Each row is a point on a landscape with many valleys, with its height.
From any point a ball rolls to the lowest of the 2 points nearest to it. It stops when none of these is lower. Distance is the straight distance between rows; heights are no part of it.
K307 height 17.1: [136 166 103  96 132 202 129 107  93 107 137 137 154 120 156 101  95 150
 107 101 191  94 102 149 133]
K790 height 46.6: [161 126 196 113  96 128 139 138 128 160  45 126 105 167 108 103  95 102
 126  90 125 114 112 126 160]
K848 height 17.2: [108 101 190 112  87  94 117 154 144 147  79 123 105 153  98 129 122 117
 114 106 107 143 137 138 174]
K174 height 21.2: [145  83  82 116 108 124  66  78 116 134 161 114  93 159 139 125 131 143
 138 121 213  93 128 130 128]
K431 height 27.8: [100 164  67 118 158 145 117 104 120 109 134  96 165  61 165 142 134 104
 139 144 155 128 118 129 127]
K123 height 61.3: [111  60 160 127 124  98  89  75 115 164 116 123 108 123 114 134 129 108
 161 170 126  96 102  74  72]
K835 height 8.6: [143 160 117 143 161 162 147  77 102 129 114 102 119 138 158 123 101 124
 146  92 202  76 100 144 114]
K364 height 10.8: [113 114  74 153 130 113 112 111 124 117 163 100 119 103 161 137 134 123
 130 120 142 128 137 157 112]
K122 height 25.2: [120 168  76  89 158 151  64  64 109 115 120 119 123 148 107 128 107 120
 168 142 196  97 109  99 133]
K249 height 37.0: [137 143 179 117 148 150 152 130 149 147  64 128 139  99 133 127 102 108
 140 123 107 108 110 147 130]
K713 height 35.9: [156 144  93 188 125 110 191 186 109 111 113  90 151 189 110 175 127 125
 136 106 102 174 184 142 161]
K897 height 50.8: [116 172 125 101 160 164 153 130 130 109 122 119 182  49 164 133 123 130
 130 132 137 109 120 152 146]
K136 height 25.8: [125 154 109 197 136  60 162 113 139 133 158 120  68 177 178 125 135 125
 168  94 172  96 105 134  84]
K151 height 47.1: [102  85 182 118 126 101 107 127 141 163  89 133 117 106 107 151 132 115
 138 152  86 129 118 103 113]
K226 height 56.8: [154 118 119  94  71 206 131 118 103 133 152 197 109 167 141  70 135 175
  94  88 174 107 136 124 126]
K753 height 54.8: [143 129 149  92  93 179 101 103 128 153 162 161 117 163 117  31 101 153
  92 112 123 115 159 107 177]
K885 height 72.5: [135 157 115  74 107 191 130 142 122 103 153 158 161 108 153  69 113 146
 110 138 153 116 129 154 141]
K958 height 14.7: [140  60 106 150 100 101 110  94 124 136 167 108  65 174 137 138 139 152
 102  78 190  99 138 145 132]
K189 height 23.2: [114 106 114 186 127  65 132 121 137 135 164 111  79 163 124 155 129 126
 137 112 131 116 140 128 101]
K798 height 18.6: [100 138  77 158 147 102  99 103 138 125 144  97 135  92 162 143 143 114
 149 146 131 135 132 123  94]
K775 height 46.9: [129 154  82  79 107 175 145 143 100 100 163 141 179  80 163 108 144 150
  99 137 158 124 122 175 114]
K297 height 36.5: [164 160 197 120 146 131 170 136 140 148  50 123 134 107 131 127 114 106
 143 107 104 125 100 129 134]
K715 height 40.9: [120 108 151 116 132 142  87 100 134 162  79 139 114 141 110 110  89 115
 147 141 138  67 121 112 119]
K533 height 73.0: [ 97 185  94  86 165 150  69  95 129 113  85 142 143 116  90  97 105 113
 164 155 154 104 104  77 141]
K889 height 30.3: [ 99  66 146  89  77 130  93 130 158 142 134 149 106 151 120 117 127 133
  93 118 122 124 157 146 179]
K582 height 36.9: [124 135  95  75  97 164  63 119 137 118 151 166 134 140 109  35 110 144
 113 152 128 122 148 109 177]
K106 height 68.3: [103 132 123 140 160 118 109  69 134 133 149 107 160 108 145 120 166  79
 160 184 146 134  62  39  60]
K30 height 49.0: [126 161 144 128 173 132 161 136 146 135 101 116 151  69 150 148 133 128
 130 122  99 132 120 160 135]
K109 height 18.9: [152 118  86 110 126 154  80  72  98 131 151 124 105 171 140 120 112 148
 146 116 223  91 117 117 124]
K327 height 72.2: [102 123 105 107 140 141  73  81 136 141  91 122 134 106 108 115 119 118
 166 176 147  93 119  95 109]
K689 height 32.9: [110 105 124 177 119  49 117  86 129 159 166 130  78 154 147 140 140 118
 164 151 143 106 108  90  73]
K232 height 29.2: [110 115 137 194 131  46 143 127 134 150 164 142  75 172 130 139 132 132
 167 147 119 118  98  80  70]
K367 height 45.3: [151 115 200 128 117 120 146 129 121 159  53 129 107 142 108 127  96 101
 141 105 115 108  98 119 120]
K779 height 16.6: [145  92  99 158 112  95 113  92 130 138 169 100  78 164 154 130 125 141
 128  87 185  93 124 153 116]
K651 height 17.8: [131 129  94 212 119  86 190 178 155 116 152 108 108 204 109 169 109 120
 151 122 115 138 166 116 117]
K180 height 25.0: [137  57  86  83  70 156  52 107 131 129 148 170 104 161 115 102 130 155
 112 132 186  98 143 126 156]
K711 height 74.6: [152 111 163 114  95 163 149 134 143 136  99 136 111 161 131 100  97 142
 107  78 136 109 122 159 169]
K751 height 53.0: [118 142 219 128 112  78 130 184 146 148  77 142 140 131 106 131 142 113
 128 147  68 170 153 126 189]
K348 height 30.5: [181 158 174 185 175 111 173 155 102 123  87 127 166 135  90 184 142 117
 130 152  66 193 123  86 115]
K829 height 31.5: [ 93 114  64 179 121  78 105 142 148 111 203 132  94 159 152 143 133 125
 144 122 136 126 164 137 104]
K206 height 41.0: [106  78 139 157 122  67 132 148 110 126 111 103  61 210  69 186 125 119
  85 104 140 140 142 123 149]
K528 height 64.2: [116 143 157 111 170 157 122 100 141 150  74 134 163  78 116 128 124 101
 150 164 121 100  97  74  95]
K859 height 34.0: [125 163 184 103 151 147 140 131 158 160  74 142 155  85 130 104 110 110
 143 148 103 109 121 114 140]
K324 height 8.9: [134 125 182  91 101 143 134 159 159 130 131 136 138 120 151  92 125 129
 113 119  94 137 149 169 185]
K604 height 37.4: [112 113 143 193 124  86 156 166 112 149 112 103 134 177  68 184 135 110
 129 152  96 170 159  85 133]
K370 height 41.3: [122 154 204 110 153 127 136 143 172 168  79 153 155  63 125 131 140 104
 132 176  69 141 124 108 129]
K320 height 6.0: [124 105 177 103  96 124 134 160 153 140 102 134 119 145 123 116 124 129
 112 105 103 140 143 165 182]
K319 height 49.1: [108  75 105 110  86 133 134 156 107 112 185 161 115 146 115 142 175 171
  68 105 107 147 141 178 137]
K615 height 28.4: [142 121  51  82  99 167  61 102  96 108 158 143 129 133 105 110 133 142
 136 146 206 127 124 132 131]
K356 height 43.4: [134 106 185 123 132 132 131 110 137 164  74 130 116 117 111 124 110 110
 154 133 121  98 104 112  97]
K126 height 37.3: [131 128 105  86 102 175  76 113 130 129 139 173 130 147 126  57  99 144
 109 134 150 105 142 119 164]
K705 height 11.4: [156  72 115 130  85 170 118 104 109 134 152 138  86 170 144 125 125 169
 101  71 198  94 122 149 130]
K988 height 34.9: [121 158  86  65 100 162  77 131 130 102 162 165 153 119  99  36 113 129
 119 167 142 129 137 113 170]
K215 height 65.0: [130 125 201 112 165 152 129 117 137 162  77 157 152  77 120 122 121  92
 143 155 101 119  85  71  91]
K368 height 18.8: [132 101  93 175 123  80 118 115 128 127 168 105  75 166 148 139 129 135
 123  87 156 109 136 156 113]
K158 height 53.5: [123 158 196 130 120  77 139 195 124 120  63 137 138 145  94 139 149 132
 120 135  80 177 157 132 196]
K957 height 6.4: [121 181  94 205 169 105 157 139 146 107 155 114 120 112 175 137 126 118
 150 110 126 127 116 136  84]
K208 height 40.2: [116 132 143 200 144 100 166 160 131 147 130 112 139 148  74 190 130 116
 136 156  74 174 152  94 105]
K402 height 47.5: [120  92 117 127 105 130 144 162 111 107 174 136 115 143 120 145 150 164
  84  88  99 158 151 186 154]
K847 height 21.9: [159 136 108 158 146 130 166 136 113 113 137 104 114 121 151 129 110 140
 122  72 128 130 118 186 126]
K380 height 16.9: [135 161  87 179 161 119 156 134 120 108 158 103 113 112 168 140 114 128
 129  87 135 135 122 171 105]
K295 height 25.1: [121 128 140 207 132  56 174 144 137 127 163 147  84 182 125 144 126 128
 169 153 110 125  89  73  72]
K425 height 57.1: [122 117 146 192 156  70 142 131 124 150 135 112 106 141 106 158 127 115
 146 137  88 142 116  91  70]
K948 height 47.7: [149 144 178 110  95 128 174 211 110  78 118 138 141 161 126 112 164 158
  94  92 100 186 158 163 202]
K258 height 48.9: [120 130 118  87 128 160 116 134 148 125 124 132 152  97 149 104 117 134
 125 140 123 119 133 165 148]
K263 height 51.3: [ 94 105 120 137 146 103  92 111 154 151 118 112 143  83 113 153 148 131
 139 182  74 142 130 117  98]
K618 height 18.3: [125 136 118 152 150 121 123  84 123 141 124  88 117 109 156 138 127 110
 146 129 162 103 110 131  91]
K814 height 17.3: [136 147  44  90 117 176  96  94  82 103 179 122 143 133 148 131 126 126
 133 119 210 118 117 129 118]
K148 height 35.4: [109  72  77 162 108  82  95 129 134 117 199 122  82 158 129 157 141 144
  89  97 144 128 161 147 136]
K485 height 27.9: [134 141 179  74 112 147 133 171 168 112 167 127 158  87 159  68 138 123
 107 154  98 137 170 153 167]
K147 height 27.4: [109 115  73 198 126 101 146 161 150 108 195 126  93 179 131 159 119 128
 132 112 126 135 169 142 121]
K587 height 65.7: [127  92 198 117 169 146 120  97 128 149 101 145 153  81 120 133 128 101
 148 161 106 134  76  62  77]
K224 height 48.2: [121 166  66  94 128 168 135 137  97 101 164 122 186  65 171 122 138 127
 110 138 158 125 123 163 123]
K314 height 39.0: [129 128 170 109 151 148 102  87 119 158  79 149 117 141 103 101  83 109
 158 136 147  66 103  84  96]
K264 height 33.8: [101  80  54 165 108  79  88 125 137 115 202 125  81 155 145 152 147 135
 121 114 142 123 163 145 113]
K903 height 52.6: [ 78 111  99 122 137 105  84 106 166 139 106 104 147  57 123 138 142 127
 146 196  92 148 128 116 113]
K639 height 39.6: [156 187 184 108 158 126 166 171 160 109 102 134 155  81 146 137 126 138
 122 131  85 162 144 171 176]
K840 height 50.0: [158 165 222 111  98 101 140 164 142 155  65 118 136 145 122  91 130 104
 116 112  87 154 144 134 202]
K312 height 27.0: [154 122 149 103  87 165 173 159 111 103 143 154 119 140 150 106 140 162
  86  75 120 151 124 188 146]
K973 height 45.0: [143 146 193 105 100 121 152 190 134 102 126 125 134 143 135 103 145 138
 104 107  88 177 151 172 191]
K454 height 63.3: [108 115 147 112 143 136 104 100 142 161  80 127 148  86 125 133 121 115
 153 168 112 103 113 111 106]
K81 height 40.3: [110 147  66 145 149 127 128 158 120 103 191 128 160  74 157 131 144 131
 108 130 112 160 154 179 113]
K342 height 52.2: [130 134 166  91 103 158 113 122 157 149 128 136 138 141 122  51  98 123
 113 133 112 107 155 129 186]
K390 height 34.4: [111 102 128 208 113  69 170 173 131 146 141 103 109 187  74 186 126 103
 133 153 103 163 159  80 116]
K265 height 44.5: [102 139 153  91 143 139 117 131 177 145  92 131 157  66 139 120 130 119
 139 180  82 122 141 120 148]
K394 height 42.3: [106  90 128  70  69 138 124 178 132 106 185 164 134 128 125 114 187 163
  79 140  88 142 157 164 141]
K512 height 35.5: [136  93 117  87  77 176  87 112 135 138 142 166 118 154 134  87 107 149
 106 118 153 100 146 132 161]
K344 height 30.6: [126 173 176  90 140 149 134 137 172 157  93 132 162  87 138  76 109 101
 134 168  90 106 142 115 167]
K536 height 16.5: [131 115  68 126 106 140 108 112 101 111 180 117 126 109 167 127 132 131
 113 112 163 127 129 171 107]
K91 height 5.5: [100 184  99 204 175 101 135 141 174 119 155 123 144 105 158 161 147 116
 149 159  99 148 126  99  79]
K184 height 66.5: [113  96 167 117 169 153 103  76 122 140 108 140 164  95 122 125 130  91
 150 175 132 111  74  49  67]
K675 height 45.4: [114  88 117 150 111 120 148 169 108 103 149 122 104 171  99 166 140 148
  88  87 115 161 157 169 169]
K128 height 37.2: [158 186 201 111 156 119 168 160 155 136  76 140 151  88 131 136 134 121
 134 138  82 157 126 143 157]
K381 height 71.1: [103 178  74  82 149 171 106  99 110  97 114 117 174  88 135 122 111 109
 151 140 166 105 108 112 147]
K641 height 60.6: [108  51 167 145 120  73 108  71 110 166 142 119  85 133 109 142 126 117
 157 164 131 108 103  73  75]
K462 height 16.3: [148 122 107 117 125 179 102  92 103 130 140 127 105 155 150 115 102 153
 129  93 208  78 120 150 124]
K102 height 41.7: [153 170 184 107 130 121 163 184 145 108 101 130 141 114 133 128 124 139
 118 117  89 170 150 173 182]
K585 height 37.1: [111  66 100 167 120  86 117 132 134 120 179 117  70 183 108 165 135 142
  88  90 132 138 159 148 143]
K253 height 49.4: [114 113 214 117 118  98 119 156 143 171  76 152 125 108 102 141 121 103
 136 143  69 150 119 106 135]
K809 height 74.0: [124  74 105  81  78 155 108 132 128 119 169 164 125 125 138 112 154 161
  88 119 134 126 142 172 136]
K272 height 17.5: [137 175 111 186 182 108 169 128 136 116 123  94 133  93 156 146 134 113
 139 101 118 130 109 134  90]
K246 height 13.0: [146  56 121 129  90 132 105 104 120 137 152 127  69 173 136 139 129 159
  94  69 194  92 124 143 140]
K563 height 46.7: [111 119 123  99 129 131 124 152 137 116 148 136 143  88 147 130 134 143
 115 131 103 141 150 184 152]
K938 height 72.0: [127 178 104  77 131 195 141 129 109  98 143 148 177  89 161  88 108 142
 114 136 157 100 121 151 149]
K251 height 56.4: [154 115 128  87  58 191 141 120 112 142 158 196  94 164 137  61 142 169
  79  98 149 103 160 110 142]
K132 height 43.0: [107 140 171  94 152 125 117 130 179 158  87 145 168  53 130 134 141 111
 136 193  74 133 125 100 127]
K971 height 45.1: [134 145 104  93 110 164 155 159 108 104 180 148 155  82 158 109 157 161
  85 115 128 140 125 201 107]
K117 height 59.7: [106  68 165 170 130  66 114  98 124 156 155 119  95 137 116 147 136 111
 145 162 104 131  91  72  61]
K883 height 47.2: [120 142 157 125 158 120 144 143 155 135  96 126 141  78 131 148 129 133
 126 132  80 151 136 159 140]
K719 height 38.3: [147 137 104 200 135  98 177 173 119 128 112  99 146 177  96 183 129 120
 130 129  94 164 176 123 139]
K619 height 43.3: [127 108 115 168 120 107 157 171  99 101 120 105 114 191  92 174 135 139
 104  91 110 158 160 154 174]
K608 height 37.5: [109 175  69 157 169 118 143 148 133  98 179 117 161  64 175 149 136 121
 122 124 114 152 145 154 113]
K235 height 21.1: [143 154  76  74 138 171  58  88  93 108 136 152 113 165 121 103 101 162
 135 110 210 104 107 109 140]
K605 height 45.9: [ 97 144 127  78 140 134 107 132 171 124 108 131 170  54 141 107 131 115
 142 188 106 123 139 130 157]
K65 height 27.1: [145  97  64  85  95 168  44 105 109 117 150 165 118 154 106 103 138 148
 133 144 200 119 131 120 145]
K808 height 26.3: [134 163 184  83 135 133 138 152 179 142 121 125 163  77 141  83 125 106
 130 161  87 130 160 133 182]
K986 height 25.3: [ 96  76 177  98  79 110  96 137 158 161 107 140 104 154 111 119 129 119
 106 125 108 117 144 136 179]
K607 height 42.6: [115 139  89 107 143 132 142 168 118 102 184 136 168  73 156 131 157 157
 103 141 100 151 152 199 122]
K361 height 45.5: [116  70 129 125 116 106  90  72 126 164 109 112  86 146 118 137 108 125
 150 145 159  79 123 116 104]
K289 height 70.8: [ 86 181  76  88 151 161  97  97 127  98 112 119 171  77 102 126 120 110
 161 158 162 125 113  89 151]
K337 height 42.9: [120 142 131 190 162 106 155 159 137 147 127 109 135 114 100 184 136 131
 133 143  64 173 152 134 119]
K764 height 20.2: [139 150 201  90 119 126 131 168 174 134 134 124 146  94 143  86 134 114
 116 142  85 144 167 156 180]
K965 height 52.5: [148 134 167 127 128 108 149 165 131 119  74 117 123 147 115 151 118 138
 125  88  99 149 134 165 163]
K347 height 14.2: [143 119  69 106 106 163 102  99  92 109 176 126 133 121 161 126 131 131
 123 110 194 115 118 150 113]
K517 height 25.5: [171 127 109 156 130 121 170 153 105  91 138 111 110 158 138 145 118 150
 106  54 120 153 126 179 144]
K940 height 44.1: [117  63 124 120 107 117  95  98 143 153 120 120  90 150 122 144 117 131
 131 118 156  93 137 139 136]
K218 height 27.5: [169 168 148 199 175 117 178 148 127 132 113 127 167 120  90 188 147 113
 129 154  61 186 132 100 107]
K214 height 24.9: [167 181 117 195 185 107 190 142 137 127 110 100 128 123 131 155 124 126
 140  95 100 146 121 132 102]
K169 height 28.3: [167 114 109 136 105 133 183 169  84  84 135 123 118 180 126 144 138 169
  87  56 110 165 134 174 152]
K844 height 22.9: [139  61  83 108  84 139  67  94 124 133 155 134 103 152 133 128 130 153
 118 119 193  96 137 131 141]
K465 height 71.6: [104 141 107 129 156 141 106  75 131 134  94 107 151  90 135 137 130 112
 159 167 149 106 106  87  93]
K981 height 23.6: [110 157  43  93 127 157 104  99 100  97 160 105 159  83 146 135 127 101
 147 144 177 134 118 133 133]
K84 height 48.3: [144 113 112 134 107 143 171 178  96 100 188 141 127 144 115 140 156 166
  80  77 102 164 146 195 133]
K846 height 48.1: [153 144 208 114 106 107 143 164 129 152  42 126 126 146 114 120 117 106
 127  99 100 140 115 130 166]
K926 height 73.6: [130  96 137  86  74 162 134 145 124 126 161 170 123 130 147 101 150 160
  82 108 129 124 138 162 146]
K86 height 74.7: [113  83  88  96 100 138  84 115 132 122 149 141 128 110 137 127 132 133
 123 138 146 117 143 157 140]
K557 height 33.0: [180 158  95 182 146 100 181 173 103 103 107  87 144 170 126 166 119 132
 134  77  94 160 150 149 144]
K131 height 51.2: [118 136 227 119 110  93 129 168 147 168  66 137 132 115 102 118 138 102
 133 140  72 162 136 108 165]
K101 height 22.2: [154 179 125 216 170 113 186 161 154 130 132 125 145 130 113 172 136 112
 147 149  86 172 133 100  92]
K33 height 30.4: [132 148  64  74 100 189  86 114  91 104 155 162 148 132 122 100 127 148
 125 137 180 120 123 136 131]
K571 height 55.8: [127 114 139 179 144  90 143 133 127 144 119 107 106 136 104 160 125 129
 139 119  93 142 126 128  94]
K666 height 30.7: [106 107 122 203 129  70 148 140 141 146 153 106  93 169  90 169 120 121
 138 144 102 146 158 105 106]
K919 height 51.1: [147 121 153 129 119 115 163 173 112 101  99 118 127 168 119 157 130 154
 108  84 103 161 142 169 180]
K761 height 73.1: [132 130 127  71  78 183 136 140 125 114 159 166 146 119 147  73 138 151
  92 130 131 123 142 156 137]
K286 height 55.7: [135 105 144  85  65 183 117 116 127 150 162 186 103 169 115  48 131 155
  76 106 142 108 162  98 170]
K283 height 44.6: [121 132 114 112 144 130 147 167 126 108 172 138 153  89 145 143 141 152
 101 124  90 159 156 201 143]
K121 height 35.2: [ 99 102 101 153 118  53  98  77 140 157 157 110  88 150 144 133 149 111
 171 168 153 108 113  93  80]
K334 height 50.6: [121 171 138 118 175 159 159 125 138 140  96 115 172  55 153 135 120 127
 130 131 124 106 112 137 134]
K602 height 70.4: [ 79 167  76 102 155 150  94  77 138 110  94 104 163  83 101 141 136  99
 166 182 157 117 106  75 121]
K863 height 53.6: [142 142 173  87 114 170 115 112 134 154 140 126 131 156 116  34 100 136
  90 122 105 113 167 110 191]
K69 height 24.0: [146 118 131 106  94 179 158 145 110 109 142 149 122 123 155 105 125 151
  96  85 150 126 119 184 129]
K333 height 39.3: [148 162 214 111 151 121 151 154 163 155  65 149 152  72 125 127 130 108
 132 141  76 150 112 118 138]
K714 height 26.7: [197 126 195 145 172 109 184 118  95 121  62 123 135 121 123 151 129 105
 144 105 100 156  69  82  87]
K842 height 15.8: [105 163 118 208 175 104 142 161 185 121 170 137 146 128 136 161 148 113
 155 178  91 150 107  81  56]
K52 height 49.6: [120 176  92  95 150 163 141 141 113 102 148 113 191  45 172 131 139 128
 122 142 144 128 125 158 147]
K496 height 33.9: [169 157 182 150 161 106 163 155 116 128  66 128 145 120  97 177 142 122
 137 133  75 183 119 109 118]
K519 height 13.4: [136 172  97 110 158 190 126  89  92 113 132 116 130 131 158 122  94 141
 135  91 204  85 102 135 126]
K326 height 18.2: [138 138 127 213 132  72 178 153 132 126 150 118  96 190 109 149 123 118
 159 136 103 139 119  83  81]
K325 height 13.7: [170 108 109 119  97 191 131 104 101 122 144 156 104 159 151 103 109 164
 100  84 195 102 124 155 126]
K442 height 70.9: [ 93 158 116 104 162 153 100  84 139 129  78 121 172  84 108 126 136  99
 155 183 143 110  94  58 105]
K598 height 18.5: [169 105 188 170 170  89 177 106  88 131 113 107 109 132 126 127 121 106
 160 114 117 145  57  78  66]
K237 height 30.1: [185 131 205 127 152 111 159 144  98 133  38 133 136 127 117 148 122 109
 150 102  85 159  86  93 109]
K453 height 30.0: [116 150  78 127 156 121  90  45 111 141 131  98 111 150 127 128 138 104
 182 165 200  93 100  68  96]
K188 height 49.3: [ 99  84 145 148 136  90 104 115 135 161 118 116 114 105 111 165 137 128
 137 155  85 134 126 102  87]
K118 height 32.4: [125 145 147  57  89 158 125 171 163 106 172 142 164  94 148  56 141 128
 100 173 100 132 165 148 161]
K831 height 32.5: [122 125 108 118 148 118  84  49 105 157 116 107 103 154 125 126 124 118
 176 154 197  78 111  89  98]
K890 height 20.3: [127 165  36  74 119 180  93  98  92  90 165 119 151 110 120 130 121 110
 146 130 197 133 107 119 136]
K696 height 23.3: [116 131  87 211 120 100 169 173 152 110 175 117 111 178 112 165 118 119
 139 119 117 147 179 136 132]
K869 height 75.1: [105  88  96  99 113 138  71 104 145 136 121 127 125 114 127 127 118 125
 140 154 146 105 141 137 146]
K223 height 22.4: [124 120  96 182 116  60 130 108 137 141 170 114  65 174 163 123 130 133
 157 103 171  94 123 125 100]
K161 height 74.2: [145 113 157  95  82 172 140 146 134 132 140 157 121 150 146  79 117 141
  96  91 138 123 135 152 169]
K540 height 21.6: [104 142 122 219 158 106 134 152 176 141 172 132 142 131 117 166 144 113
 144 187  79 162 133  89  70]
K463 height 32.8: [130 165  74  56  91 176  91 138 114  92 154 170 160 124 112  62 126 138
 115 159 159 132 131 131 146]
K331 height 74.3: [124  85  88  77  75 164  96 124 113 118 160 161 137 126 142 106 147 154
 105 135 161 114 141 154 134]
K931 height 30.2: [155 107 142 115  82 140 188 176  96  88 138 153 108 162 121 126 160 173
  78  66 112 161 131 180 151]
K29 height 29.4: [167 160 117 186 167  98 188 150 119 110 109  96 125 145 116 158 113 132
 134  95  91 158 143 145 122]
K391 height 30.9: [100 190  76 138 168 137 134 115 136 105 146  97 178  47 171 152 142 110
 141 129 134 139 120 130 119]
K168 height 16.7: [130 179 101 218 173 116 172 163 165 123 155 126 135 119 132 162 130 119
 147 144  88 158 140 115  96]
K362 height 13.6: [134 139 110 143 150 142 124  80 110 136 124 103 120 120 151 128 112 119
 146 107 175  85 114 147 100]
K662 height 23.0: [126 156  71  81 139 171  65  87 103 103 121 138 130 141 124 109  93 134
 147 131 196  98 116 114 144]
K987 height 10.7: [148 139 111 211 129  75 193 164 134 122 131 106 107 196 103 162 118 115
 159 119 114 143 145  96 102]
K287 height 51.8: [154 174 210 125 103  84 147 192 129 115  65 119 143 150 122 108 142 128
 115 113  93 170 149 135 204]
K383 height 69.2: [101 154  99 126 152 124 110  59 130 134 129  97 155 115 128 131 163  78
 169 173 173 122  81  32  71]
K827 height 72.6: [103 148 116  93 152 153  79  90 140 140  79 143 140 108 113 107 101 115
 159 178 143  89 112  89 129]
K270 height 67.4: [107 105 139 131 168 126  95  67 129 136 127 118 165  95 130 125 156  92
 150 197 143 127  69  45  60]
K813 height 27.2: [ 86 101 108 199 125  69 131 142 152 142 173 111  80 182 102 165 123 126
 135 128 112 123 161 119 113]
K284 height 50.4: [110  77  60 126  88 126 111 147 108 113 204 153 119 130 132 137 174 157
  76 107 120 135 151 172 110]
K657 height 20.5: [148 142 112 114 123 191 144 119 101 112 145 138 144 110 168 112 105 148
 107  94 172 111 116 176 124]
K67 height 44.9: [122 149 144 158 169 107 150 146 141 145 114 110 137  92 114 171 131 135
 136 136  74 158 142 148 122]
K830 height 34.7: [117  99 135 114 139 124  87  68 117 158 108 125 111 140 118 121 123 121
 169 163 170  70 108  90  87]
K510 height 39.4: [118 101 102  69  86 143 123 163 133 102 180 162 154  96 142 107 174 155
  88 161 102 134 154 180 122]
K526 height 42.8: [122  83 144 109 107 134  88 103 147 151  97 131 102 149 114 122  99 133
 135 123 147  81 137 135 138]
K266 height 49.5: [154 138 149 126 111 119 166 196  90  77 100 126 144 187 123 141 152 167
  92  86 100 175 161 164 205]
K898 height 23.1: [176 107 192 156 180 107 173 109 107 127  99 126 126 115 121 140 129 104
 146 117 100 151  68  71  74]
K349 height 62.3: [105  90 156 123 142 128 104  89 128 159 101 125 127 100 120 136 121 110
 150 175 116 110 101  84  79]
K742 height 27.3: [113 153  72 102 151 132  64  50 114 124 119 110 111 149  92 136 126 105
 181 160 204 109 102  84 118]
K595 height 36.2: [167 160 186 136 153  93 165 165 100 126  43 132 144 138 106 168 133 122
 137 117  71 170 119 113 143]
K556 height 18.7: [141 140 107 105 132 182  81  90 104 124 126 152 108 169 138  97  83 157
 119 101 201  83 120 125 131]
K822 height 36.4: [127 127 116  58  72 159 122 167 144  97 174 158 164  98 144  65 171 142
  96 175 120 130 158 150 127]
K812 height 46.8: [135 121 115 115 109 150 171 164 103 100 180 151 140 122 140 125 163 169
  77  98 113 150 139 203 115]
K581 height 33.5: [172 167 195 120 142 106 172 161 124 137  38 134 144 118 122 143 126 111
 139 113  82 158 103 118 144]
K833 height 34.1: [114 193  90 167 189 132 156 129 141 116 146 105 165  48 169 149 142 117
 124 114 116 138 125 137 113]
K855 height 43.1: [109  85 137 162 119  80 143 160 105 117  99  99  86 204  82 177 129 134
  92 103 118 158 154 135 164]
K336 height 23.5: [127 152 117 171 171 116 148 104 129 133 123  88 123 101 158 130 137 117
 142 106 145 117 103 143  83]
K182 height 36.8: [119 104 149 113 151 135  83  73 110 153  92 140 112 148 100 116 100 115
 169 160 149  74 103  66  84]
K583 height 54.2: [130 112 154 146 136 103 144 138 128 139  93 107 114 128 113 160 121 131
 126 104  92 140 129 157 126]
K880 height 75.0: [160 110 158 124 108 140 152 126 125 125  87 116 109 154 144 128  99 144
 118  71 142 115 111 175 147]
K468 height 33.3: [127  68 132  91  64 157 102 125 149 143 149 166 105 149 132  99 129 146
  86 113 134 116 147 132 173]
K228 height 70.0: [ 94 169  83 109 156 147  95  63 130 119 110  96 153 110  93 142 145  92
 180 178 171 127  91  54  97]
K574 height 71.5: [117 192  83  71 141 188 121 121  97  87 137 126 179  91 140 118 110 123
 130 128 174 104 110 131 152]
K497 height 11.5: [151 104 181 153 172 117 173  81  99 146 109 115 113 133 136 118 118 106
 160 119 147 110  68  81  61]
K676 height 45.2: [111  94 175 117 114 121 119 117 144 164  82 128 111 117 118 134 112 118
 146 133 102 109 117 126 121]
K857 height 38.8: [112  72 117 158 108  66 126 134 132 133 148  97  64 197 100 174 129 129
  89  90 141 129 147 135 136]
K252 height 50.7: [125 128 149  92 113 157 114 130 155 141 113 142 142 121 141  79  99 132
 122 129 124 106 141 146 170]
K241 height 58.4: [123 101 158 195 154  76 144 117 135 143 165 127 104 148 119 140 133 111
 150 149  90 151  92  66  66]
K923 height 41.2: [135 127 127 167 129  94 162 167 106 122 104  97 120 171  94 173 121 134
 116  99 102 163 162 144 156]

Where does a ball stop that starts at each point below?
K126 | K320
K206 | K987
K251 | K347
K334 | K705
K582 | K462
K158 | K356
K465 | K128
K931 | K835
K331 | K128
K390 | K705

Call two points neighbours if one is among the 2 nearest of the other. Go from one point of each pair to the other, from neighbour to neighbour, staying as low as possible. Name the highest point that can't be avoided.
K835 / K957 | K336
K705 / K957 | K319
K462 / K320 | K126
K497 / K320 | K249
K402 / K971 | K84
K364 / K987 | K619
K347 / K364 | K536
K497 / K91 | K595
K347 / K835 | K798
